A landscape with many valleys, sampled at points; each row gives a point and its height.
A ball rolls from a point to the lowest of its 3 nearest points, and stops where none of them is lower. Distance is the straight distance between rows; heights are no part of it.
J356: [  6  -6  -4 -15  -7  17  -2  -1  10  11  14   4 -30  33 -15  17  33  -9
  15  -1]  height 32.7
J778: [ -6 -14  -1 -12 -11  12   7  -4   3   5  14  -5 -23   5 -10  17  13   1
  15   1]  height 26.1
J107: [ -9   1   0  27  10  -7  -3   0  -8  -5  -7  -6   5 -11  -3  -7  -5 -14
 -12   8]  height 90.5
J538: [ -6 -12  -1  -6  -7   7   2  -4   6   1  12  -5 -22   9 -11  19  24  -2
   9  -5]  height 26.7
J854: [ -7   3  -5   6  -2 -15  -2   3  -6   7 -12  -7  10 -17   2 -19 -17  -9
   0  -1]  height 12.8
J358: [-17 -16   3   3 -10  -2   4 -12  -6  -2  11 -17 -15  -6  -7  10  13 -10
   7  -6]  height 20.9
J32: [13  7  3 13  9  0  7  5  4 -1 -4  9  7 10  2  7  0 18 -5  5]  height 34.9
J650: [ -5  19  -9  -1   6 -19 -16  10   1  -2 -12   4  16 -17   6 -29 -18 -10
 -17  -5]  height 7.0
J758: [ 15  12 -11 -40   5   7 -12   3  -5   0   3  18  19   1  18 -23 -22  12
  -1  -7]  height 51.7
J890: [ 25  21   1 -26   8   8  -1   1   5  -2   1  21  17  15  17 -14 -15  21
  -2  -5]  height 41.2
J564: [ 25  18   6 -15   4  10   7   4   9   5   1  15   9  15   7  -5 -12  23
   6   3]  height 5.6
J322: [-14  -4  15  15  -1  -3 -17  -8   5 -14   2 -20 -20   5  -8  19  30 -23
  -9 -14]  height 18.9
J835: [-15 -10   2  18  -1  -8   2  -8 -11  -3   1 -11  -3 -11  -5   0  -1 -11
  -1   0]  height 41.5
J857: [  7   0   4  21  12   0   3   4   1  -4  -2   8   2   7  -2  12   9  11
 -10   7]  height 36.6
J582: [-18 -18   3 -21 -20  15   5  -6   2  10  17 -12 -27  -5 -10  17   3  -9
  24   5]  height 28.7
J297: [26 25  4 -6 12  2  3  5  7 -3 -3 21 18 20 13 -7 -8 24 -9 -1]  height 45.7
J84: [19 11  3  0  7  4  8  6  7  2 -2 13 11 13  7  1 -7 21  2  4]  height 32.5
J195: [23 15  3  7 10  5 10  6  9  4 -1 14  6 18  1  3  0 25 -1  6]  height 33.2
J91: [ -7 -10  -2   0  -9  -3   9  -5  -7   6  -4  -8   3 -14   0  -6 -12  -2
  11   3]  height 10.4
J709: [ 14  11  -1  -6   4  -2   4   6   2   0  -7  10  17   5  12  -8 -13  12
  -3   0]  height 38.7
J776: [-11 -10   7  11   0  -3  -4  -7  -1  -9   7  -8 -15   4  -7  19  25  -7
  -6  -6]  height 53.1
J477: [  2  10  -2   5   5 -11  -2   8  -1  -1 -13   4  19  -7   9 -16 -14  -2
 -11   0]  height 6.8
J806: [-10  -6   8  25   8  -2  -8  -8  -6 -13   6  -8  -7  -3  -7  10  17 -11
 -14   1]  height 72.1
J315: [-20 -11   6  15  -2  -7  -3 -14 -10  -7   8 -19 -15  -8  -7   6  11 -17
  -2  -8]  height 29.6
J307: [-22 -14   4  10  -8  -8   1 -15 -12  -3   9 -21 -16 -10  -6   3   7 -17
   4  -8]  height 14.7
J931: [ -3  -9  -4 -17 -11  17  -3   0  10  10  14  -3 -29  23 -15  20  28 -11
  17  -5]  height 30.0
J199: [ 12   6  -2 -24  -4   8   1   4   4   7  -5   5  13   0  12 -10 -22   8
  12   2]  height 27.9
J485: [  0 -11  -1 -11 -10  14  10  -3   3   9  10   0 -16   1  -9  14   1   7
  18   9]  height 27.8
J510: [ -3   3   2  24  10  -6  -1   4  -5  -4  -8  -1  12  -9   0  -7  -5  -7
 -13   7]  height 92.0
J280: [-10 -17   1 -15 -17  14   8  -6   1   7  14  -8 -23  -3  -9  15   4  -2
  21   7]  height 27.5
J432: [  8  -6  -5  -5  -2  14   5  -2   6   8  15   9 -22  22 -15  15  24   7
  11   3]  height 31.4
J400: [-13 -13   0 -17 -16  13   0  -3   7   7  14 -10 -28  10 -12  21  24 -10
  18  -6]  height 28.8
J593: [ -4  17  -5   9   9 -15 -11  10   0  -4 -14   2  17 -13   5 -25 -14 -12
 -17   0]  height 6.0
J995: [ 14  16  -7 -16   9  -7  -8   8  -1  -6  -8  19  24   3  17 -20 -15   8
 -17  -6]  height 45.3
J968: [ 11   3   1  -8  -3   7  10   2   4   7  -4   6   7   3   5   0 -14  15
  11   6]  height 26.8
J560: [ -6 -14   2 -17 -16  12  10  -6  -1  12   5  -6 -11 -11  -5   8 -15  -1
  24  12]  height 24.3
J472: [24 11  4 -2  4 13 11  4 10 11  4 14 -3 17 -6  3  1 24  8 10]  height 30.9
J404: [  6  -3  -1 -11  -7   5   7   1   0   8  -4  -1   7  -4   4  -2 -17   7
  15   5]  height 25.7
J647: [ 6 -3  0  3 -2  0  9  2  0  4 -5  3  8  0  3  1 -8 10  6  5]  height 27.7
J559: [ -4  -4   7  24  13   1  -8  -4   1 -16   3  -2  -7   4  -7  18  23  -6
 -17   4]  height 7.9
J77: [ 10  17  -1   5  13  -7  -5  10   3  -8 -12  14  24   3  14 -13 -12   2
 -22   1]  height 4.3
J229: [  7  -2   2 -19  -9  12   6   1   4  11  -2   1   2  -4   3  -1 -22   6
  20   9]  height 25.4
J296: [ 14  -2  -2   2   2  11   9   0   6   8   9  11 -12  15 -10  12  13  17
   8   7]  height 30.1
J25: [ 7 -6 -1 -3 -4 10 11 -2  3  8  5  3 -9  5 -6 11  3 13 12  8]  height 29.1
J608: [ -2 -11   1 -14 -13   9   9  -4  -2  10   2  -5  -3 -10  -2   3 -16   2
  20  10]  height 24.9
J785: [  7  10  -7 -14   2  -9  -6   9   0   1 -10   9  22  -6  14 -20 -18   1
  -7  -6]  height 7.5
J263: [-17 -12   7   3  -9   0  -5  -7   2  -6   8 -18 -21   5  -7  18  27 -12
   3 -14]  height 61.5
J382: [-12  -7  -4  11  -6 -11   4  -6 -12   5  -6 -11   0 -17  -4 -11 -11 -11
   6   0]  height 7.6
J285: [-12   1  -5  18   1 -13  -2  -2 -10   4  -9 -10   1 -20  -5 -18 -16 -17
  -2   0]  height 24.5
J143: [-11 -13   2   6  -5   0   3  -8  -3  -4   9  -7 -13   0  -6  15  18  -1
   3  -2]  height 33.5
J482: [ -1   6  -5  -5  -3 -10  -4   7  -3   4 -12   1  18 -10   9 -19 -17  -3
  -3  -2]  height 8.9
J677: [ 13  23   1  16  22  -3  -5  14   6 -15 -11  16  25   7  12 -10  -8   2
 -29   7]  height 2.6
J589: [  2  -8  -1   6   2   4   6  -3   3   1   8   3 -12   8  -8  16  17   9
   3   1]  height 33.3
J411: [  3  -1  -3 -12  -8  -1   4   3  -3   7  -9  -3  13 -10   7 -12 -20   0
  11   1]  height 26.9
J95: [-13 -17  -1  -6 -16   4  10 -11  -8   6   6 -15 -10 -14  -5   3  -5  -5
  18   4]  height 22.8
J459: [ -7  -7  -1  12  -1  -8   4  -2  -9   2  -7  -6   6 -11  -1  -6  -7  -4
   1   4]  height 17.5
J973: [-16 -15   0   6  -9  -6   7 -12 -13   2   4 -17  -7 -15  -5  -2  -4 -10
  10  -1]  height 22.2
J511: [  1  -2   3  22  10  -3   3   2  -3  -6  -4   3   6   0   0   7   2   4
 -11   7]  height 42.1
J576: [  8   8  -9 -27  -1  -3  -6   7  -1   2  -7   9  20  -4  16 -22 -19   4
  -1  -7]  height 14.6
J553: [18  5  2 -7  0 12 12  3  7  9  3 10 -4 10 -4  5 -4 19 13 10]  height 29.2
J726: [ -9 -15   0   0  -8   3   8  -8  -4   2   7  -8 -10  -5  -5  10   4   1
  11   2]  height 24.2
J855: [ -2   9   0  23  12  -8  -4   7  -2  -6 -12   0  15 -10   2 -12  -9 -11
 -16   7]  height 92.2
J841: [  6   1  -2  -7  -3   0   6   4   0   4  -8   1  13  -3   8  -6 -17   7
   8   2]  height 26.3
J264: [-23 -16   6  -4 -16  -2   2 -13  -6  -1  12 -26 -21  -6  -7  10  14 -16
  12 -12]  height 24.4
J885: [ -6  -9   0  -2  -6   4  -4  -2   8  -1   8  -5 -23  17 -10  22  34  -5
   4 -11]  height 29.0
J441: [  2   6   3  30  19   0  -3   6   0 -11  -7   3  14  -3   1   0   1  -5
 -20  12]  height 92.3
J270: [ 14  13   4   9  11  -3   4   9   4  -3  -9  12  17   8   9  -3  -7  13
 -10   3]  height 36.3
J148: [ -9  -6  10  17   4   0 -11  -6   3 -14   5  -7 -16   7  -8  20  31 -10
 -14  -6]  height 52.9
J415: [ -7  -4   5  28  12  -2  -4  -4  -6 -12  -1  -5   1  -5  -4   5   7  -9
 -14   6]  height 81.9
J774: [ -1  -7   1   7   0   3  -6  -2   7  -4   7   1 -20  18 -10  23  35  -2
  -3  -8]  height 32.3
J784: [  1  12 -13 -24   3 -14 -17   9  -3   0  -4  11  18 -16  12 -31 -17   0
 -13 -13]  height 18.4
J213: [  3  17 -10 -13   8 -15 -18  11  -1  -4 -10  14  21 -12  12 -27 -15  -3
 -22  -8]  height 10.3
J53: [ -1  -8   4  16   6   1  -2  -2   1  -7   6   1 -10   8  -6  18  21   3
  -8   1]  height 46.7
J342: [ -2  23 -12 -11  10 -20 -23  11   0  -6  -7  12  16 -20   7 -31 -16  -5
 -26  -6]  height 9.4
J933: [ 19  18   0 -10   8  -1   0   6   3  -5  -7  17  22  12  16 -12 -13  15
 -10  -3]  height 42.3
J762: [-23 -12  -1  15  -6 -11   2 -14 -18   0   4 -20 -12 -17  -7  -6  -4 -20
   5  -4]  height 20.5
J189: [-7 -8  3 19  3 -4  3 -5 -7 -4  1 -5 -2 -6 -3  7  4 -2 -4  3]  height 64.1
J145: [-13 -17   1  -6 -11   5   5  -8   0   1  13 -13 -21  -1  -8  16  17  -5
  12  -5]  height 24.1
J980: [ 18  14  -3 -27   2   6  -2   3   3   0  -3  14  18   7  17 -16 -19  14
   2  -4]  height 40.1
J126: [  2  18  -3   9  11 -11  -8  13   1  -6 -13   8  22  -6   9 -20 -13  -6
 -21   2]  height 5.3
J777: [ -9  -2  12   9  -5   0 -15  -3  11  -9  -6 -15 -23  15 -11  24  40 -20
  -7 -18]  height 8.2
J334: [  2   9 -10 -19  -3 -10  -9   7  -2   3 -10   5  19 -11  12 -26 -19  -1
  -3  -9]  height 11.1

Two balls start at each pair of points below. Name the first point that both come to, or write -.
J280 and J885 | J145
J296 and J931 | J145
J213 and J482 | J126

Where does a ball stop that starts at each point below?
J589 | J307
J342 | J677
J582 | J307
J411 | J677
J432 | J307
J774 | J307
